A landscape with many valleys, sampled at points; each row gives a point and its height.
From any point a ball rolls to the lowest of the 2 points nearest to it. It stops when none of these is lower. Distance is the straight distance between rows; heights are no part of it.
Zegu height 399: [132,126,98,116,106,146,139,132,118,109,122,131,148,148,119,163,137,162,135,138,123]
Boz height 545: [144,133,116,110,143,134,172,149,118,93,126,118,101,117,136,102,156,133,119,107,148]
garu height 685: [159,103,127,133,107,127,81,114,117,102,120,134,124,126,119,131,133,160,152,125,131]
Dem height 433: [95,138,98,153,134,126,174,147,135,155,141,99,145,107,123,113,109,99,107,108,130]
vedok height 563: [137,146,134,138,125,120,129,110,144,121,112,145,116,160,104,117,118,125,142,111,139]
fikef height 443: [156,129,110,99,127,142,138,112,120,93,122,151,125,154,129,137,147,167,141,129,145]
Nam height 430: [109,124,158,143,134,111,129,139,125,138,105,137,122,129,127,117,132,111,131,132,135]
rades height 658: [148,160,133,135,116,135,104,103,154,126,154,126,115,142,121,113,107,106,125,121,101]
Toli height 519: [122,114,177,122,145,96,92,122,137,154,131,145,124,132,142,128,120,84,137,135,146]
gapos height 261: [112,132,132,142,132,127,143,149,129,133,125,118,119,99,142,104,139,109,113,134,109]
kuro height 299: [123,139,139,138,130,128,115,140,132,129,128,131,126,112,142,113,140,113,120,152,99]
poki height 382: [140,149,123,120,138,136,145,145,111,87,133,124,126,126,121,133,153,134,114,121,101]
tase height 487: [135,131,127,133,130,124,165,141,130,114,122,109,103,114,134,89,135,111,120,104,142]
tad height 716: [127,105,145,153,123,110,86,101,132,146,113,152,145,151,108,145,100,133,150,115,160]
Zam height 129: [106,161,119,139,150,123,117,101,147,161,168,133,141,132,135,105,107,88,124,127,96]
tosev height 437: [112,108,178,121,140,100,109,139,126,157,125,134,119,120,151,133,126,86,127,136,144]
papir height 243: [131,128,106,145,126,134,163,132,124,128,146,92,126,76,149,100,124,108,92,107,121]
poga height 356: [91,142,120,136,158,101,120,127,137,170,131,136,140,132,118,96,118,89,140,135,126]
lezu height 270: [114,117,110,126,134,127,180,151,130,128,108,106,116,107,141,118,135,128,114,109,158]
Lib height 529: [134,120,170,123,137,123,138,131,108,110,104,135,98,139,125,117,140,136,137,120,149]
zul height 328: [147,127,91,113,108,137,114,116,114,111,144,113,150,130,127,167,125,149,123,135,89]
gubiv height 352: [139,140,93,98,118,143,144,124,119,120,139,112,145,136,130,173,128,147,117,143,96]
kof height 655: [133,150,135,135,127,121,130,119,148,132,127,128,107,138,123,100,120,103,132,121,117]
nad height 417: [139,132,117,91,142,138,156,131,117,105,115,147,113,145,133,134,153,161,135,133,151]
Musep height 229: [138,128,95,124,130,136,177,136,129,117,144,87,124,86,149,114,130,121,88,100,126]
gobep height 300: [148,121,95,131,99,138,97,113,126,115,139,117,141,123,130,152,121,147,130,130,94]
pime height 332: [125,134,132,118,139,129,143,148,109,106,117,125,114,112,121,124,153,139,123,131,110]
kel height 262: [134,148,99,114,145,135,184,149,132,113,140,101,127,128,155,139,135,121,92,105,129]
Rezik height 292: [106,113,130,127,130,120,162,147,129,145,104,107,109,108,136,121,131,119,122,122,144]
Kime height 380: [121,114,122,144,102,132,89,122,146,148,126,137,153,121,131,141,116,129,136,160,115]
kuz height 409: [136,104,126,149,104,125,77,116,141,137,117,140,143,124,129,140,117,135,145,140,131]
ruf height 432: [147,154,131,125,134,132,134,133,113,98,147,109,136,131,131,146,136,123,103,128,87]
vugad height 260: [119,136,120,143,134,134,150,139,126,133,144,105,121,89,152,101,134,103,103,119,106]
Banir height 288: [98,119,141,142,136,118,139,154,130,155,117,120,125,100,144,110,133,102,121,142,127]
pegev height 280: [115,110,92,127,133,133,184,162,131,120,121,102,133,96,139,120,138,140,99,103,169]
val height 699: [125,113,164,150,126,114,108,106,122,133,107,152,137,160,110,141,111,136,142,116,157]
rupu height 413: [132,130,92,101,122,146,150,129,109,103,128,146,157,149,123,160,148,176,135,137,137]
buro height 480: [134,153,129,138,139,133,158,112,125,138,172,91,121,111,156,108,110,89,95,100,102]
gada height 113: [121,156,141,137,136,142,132,107,130,151,170,109,135,124,160,139,109,103,102,131,80]
binu height 692: [132,150,128,132,124,128,145,114,144,137,144,110,99,123,134,89,118,95,125,114,111]
zulot height 351: [134,142,121,122,116,137,131,123,133,114,126,123,120,132,125,135,132,133,119,136,99]
pon height 335: [146,104,89,147,99,138,90,119,128,106,134,122,146,131,132,147,122,153,141,115,113]
raz height 496: [125,119,146,129,125,132,140,123,118,121,98,141,129,152,121,144,132,155,136,131,151]
rera height 559: [152,133,127,153,110,127,86,105,151,119,126,142,131,140,111,118,117,126,140,121,128]
Fave height 368: [129,141,94,86,125,145,155,133,125,117,127,123,127,134,129,158,140,154,123,143,113]
kupo height 478: [150,159,137,128,132,133,134,120,127,112,155,105,126,139,138,135,122,107,104,124,87]
pevig height 494: [120,84,135,142,106,129,95,132,98,125,115,133,153,132,121,159,126,164,149,140,143]
Div height 342: [107,109,166,127,143,107,124,154,118,147,118,126,123,102,153,120,138,97,122,141,139]
Valu height 168: [121,153,134,138,129,138,122,121,140,140,154,127,136,118,151,124,120,103,110,144,83]
vizi height 297: [107,137,133,132,146,103,101,116,149,165,124,145,136,135,118,108,114,96,145,142,130]
nokul height 522: [146,142,119,118,133,136,163,146,121,97,137,106,102,112,136,99,147,118,112,107,125]
mema height 631: [161,105,166,143,115,121,67,114,129,117,125,147,122,136,119,124,117,133,147,120,155]
detop height 459: [119,151,117,149,141,124,153,114,130,149,162,106,129,106,149,96,110,83,108,104,105]
bilor height 548: [136,110,154,84,165,124,157,120,78,115,120,153,120,137,119,137,157,175,135,126,160]
sog height 735: [163,130,110,150,106,137,74,103,154,122,154,129,139,129,130,128,108,123,130,121,107]
kerip height 200: [111,113,125,99,130,141,156,143,100,124,113,138,139,135,109,160,147,177,141,149,151]
povu height 367: [120,141,105,117,106,149,135,129,130,133,140,112,141,135,126,163,118,139,116,150,92]
Gafet height 682: [136,113,181,139,135,105,85,103,118,134,122,157,127,156,113,141,107,115,140,109,162]
diras height 483: [120,117,179,137,137,114,127,131,113,125,105,140,115,143,127,133,129,123,132,121,151]
Rut height 412: [142,104,106,164,107,128,68,114,154,137,132,137,149,123,131,131,110,131,142,120,130]
laru height 429: [113,106,147,112,118,124,119,137,107,135,105,129,127,123,120,158,133,151,138,152,128]
nom height 218: [110,150,123,138,136,119,109,106,154,162,139,139,135,130,123,111,111,98,130,137,105]
gak height 358: [115,136,123,147,114,133,101,126,152,152,141,142,159,128,133,132,121,114,127,157,104]
Neru height 763: [147,104,113,138,137,115,59,102,174,161,144,153,168,124,125,116,116,113,148,137,147]
Dagav height 750: [151,94,130,147,131,111,53,105,157,155,134,152,151,125,126,126,112,117,148,123,161]
Siso height 733: [138,109,131,155,126,109,68,101,147,146,124,152,146,136,111,128,106,124,151,120,154]
Deki height 393: [141,145,110,130,108,136,124,111,145,119,128,126,134,148,122,150,115,129,120,130,105]
Manip height 520: [141,136,111,159,122,117,81,101,153,133,136,147,154,144,109,123,107,114,139,118,124]
karem height 213: [131,146,124,131,119,138,111,120,129,130,152,121,140,121,143,140,123,121,110,146,78]
gov height 613: [126,145,142,141,143,105,116,110,139,132,117,146,119,153,100,103,116,108,146,115,140]
Nuziz height 381: [113,124,149,132,134,124,138,146,113,122,104,134,121,124,125,132,146,136,129,139,128]
nuze height 407: [79,126,128,147,144,108,142,155,131,175,130,122,147,114,121,107,117,90,132,135,145]
pekof height 224: [108,125,108,89,147,140,166,158,108,122,122,136,135,124,112,150,158,172,132,140,140]
Dek height 242: [108,128,108,102,144,136,172,161,114,119,118,118,125,117,121,140,152,157,119,130,130]
gav height 290: [127,137,114,100,146,130,158,147,111,107,131,110,106,98,125,119,155,136,118,124,106]
fola height 623: [156,145,147,120,117,138,112,135,124,94,131,126,104,137,113,104,141,132,137,130,121]
dosez height 384: [117,132,111,111,115,145,151,138,127,118,111,127,132,140,120,155,137,154,132,145,125]
Vor height 518: [135,143,138,140,127,129,146,127,136,110,110,137,114,150,118,119,136,127,132,117,130]
nilon height 771: [130,120,108,146,123,127,71,102,171,163,148,150,167,126,130,120,110,115,139,145,124]
zufe height 374: [149,97,101,163,106,132,78,118,136,112,131,130,140,130,132,130,119,147,144,103,129]
tok height 232: [136,123,177,124,128,115,109,130,128,129,120,128,90,129,130,110,124,107,140,128,143]
vak height 445: [107,141,99,154,135,124,168,123,131,157,154,101,140,96,139,100,107,91,103,102,120]
Zad height 383: [114,125,111,119,101,143,118,129,129,139,127,120,135,122,120,154,120,145,130,160,98]
koga height 267: [93,120,124,118,126,141,177,169,131,140,116,112,122,127,120,143,130,143,127,138,154]
zafus height 27: [114,164,132,140,145,130,132,95,139,164,177,120,138,129,151,120,101,88,113,120,90]
bab height 387: [76,137,109,137,163,104,130,142,129,178,142,127,156,119,122,91,119,86,139,142,134]
Bas height 479: [127,127,104,159,109,124,97,111,149,134,124,140,156,150,106,139,105,129,142,117,129]
Debod height 516: [123,109,159,109,140,131,152,127,99,121,103,141,122,149,127,151,139,163,130,128,157]
Zot height 606: [145,147,136,139,118,128,102,111,152,123,132,137,117,142,115,110,116,111,136,127,115]
das height 255: [95,118,109,117,134,141,174,173,123,130,120,99,125,103,125,132,141,144,114,129,143]
dok height 279: [134,149,98,109,149,138,182,153,127,99,134,120,124,133,154,133,152,134,101,106,145]
dobar height 312: [132,149,116,119,128,137,155,132,137,116,128,114,112,133,135,130,131,122,113,123,105]
Tizof height 702: [167,122,124,135,105,135,76,120,124,93,141,132,125,123,119,119,132,145,143,129,115]
vuf height 360: [135,128,162,128,128,119,98,129,140,134,122,135,106,122,131,105,131,107,138,146,124]
Nabon height 477: [135,132,127,133,116,138,145,118,133,111,106,148,133,165,120,141,131,154,135,122,146]
ranef height 228: [109,106,143,111,120,147,153,142,101,134,114,134,140,149,114,166,129,174,140,148,166]
kogal height 667: [156,135,144,130,113,132,87,128,127,99,131,134,117,128,118,112,136,132,139,138,116]
sego height 656: [128,130,164,143,143,102,95,110,134,139,117,154,124,148,106,119,114,107,147,119,150]
mato height 507: [143,156,136,126,138,135,153,116,129,128,160,95,118,128,150,126,112,101,99,113,91]
nelib height 241: [131,127,89,100,142,136,178,150,125,115,139,96,118,92,148,124,145,135,97,111,132]
fofo height 521: [109,103,138,143,104,137,117,146,111,132,116,136,155,137,109,159,124,158,145,150,143]
zemur height 573: [150,123,162,128,128,134,118,122,109,98,114,144,114,145,112,119,140,150,142,125,140]
morar height 461: [146,119,112,122,114,144,136,111,124,105,112,152,141,163,129,144,135,173,138,125,155]
finom height 263: [100,117,141,119,117,142,157,156,118,139,110,121,130,140,109,158,128,151,136,148,152]
Zuper height 400: [104,120,132,123,110,133,121,141,126,149,113,123,131,116,122,147,124,138,136,163,115]
fisa height 439: [124,140,117,145,109,126,117,111,149,137,116,136,136,148,111,135,110,125,134,128,118]
sige height 333: [108,133,138,143,124,127,115,143,141,146,125,141,144,120,135,126,132,109,127,157,111]
kepur height 258: [132,135,89,83,156,127,174,149,115,109,140,111,111,98,133,123,156,143,113,115,123]
kube height 423: [86,132,112,157,136,119,156,157,133,162,135,110,146,101,121,106,118,95,119,122,138]
Tano height 395: [132,124,116,81,157,131,166,136,114,117,116,143,99,131,144,129,157,154,135,131,164]
zas height 566: [146,143,141,121,127,133,145,137,127,100,120,125,95,139,121,104,142,127,132,118,130]
zekev height 327: [121,112,135,107,135,122,161,141,119,127,102,113,93,116,140,127,140,133,124,122,147]
gur height 359: [127,124,164,132,136,103,125,131,130,142,118,122,98,124,133,95,122,91,138,118,147]
Sugo height 444: [128,123,165,126,139,110,93,122,150,153,126,145,123,128,137,111,125,95,139,148,134]
Tek height 424: [127,131,93,90,143,143,158,136,100,116,134,161,156,141,119,156,159,183,139,143,151]
Telo height 463: [124,90,144,113,119,121,107,125,87,125,114,138,137,125,113,164,136,169,148,143,136]
Lote height 707: [155,149,121,144,117,135,82,92,159,135,162,133,137,135,127,122,100,110,126,126,100]
Bovob height 605: [147,114,172,140,121,123,94,117,119,112,113,149,118,143,118,126,126,138,143,127,146]
vemiz height 532: [130,102,163,92,152,134,153,118,77,120,116,152,127,154,132,153,142,174,124,126,162]
Mer height 661: [165,88,144,139,110,127,63,113,118,110,128,134,118,122,124,127,124,153,152,114,149]
pupu height 257: [140,133,115,125,108,139,94,114,131,122,142,125,135,117,134,140,123,135,122,146,82]
fetol height 281: [117,144,105,123,130,139,177,142,141,128,129,105,123,126,142,132,128,116,102,114,120]
pozol height 366: [127,110,136,82,148,123,166,137,108,123,108,125,90,120,142,135,148,147,132,123,162]
fuvov height 442: [133,127,152,130,129,117,148,136,125,124,114,113,92,121,131,95,132,108,130,112,145]

Where does a ball stop that starts at each point below?
buro | zafus
binu | zafus
Debod | lezu
Neru | Vor
kuz | Musep
sog | kel
mato | Musep
garu | Musep
Toli | Musep

Call two points neighbours if one is among the 2 nearest of the other. Go from one point of each pair to the other, from neighbour to neighbour, staying as low as possible. Name the highest point that can't be avoided.
Musep / gobep | Rut
Vor / kel | Tizof
tok / Musep | Toli
gubiv / lezu | Tek
gobep / kel | Boz
lezu / kerip | pegev
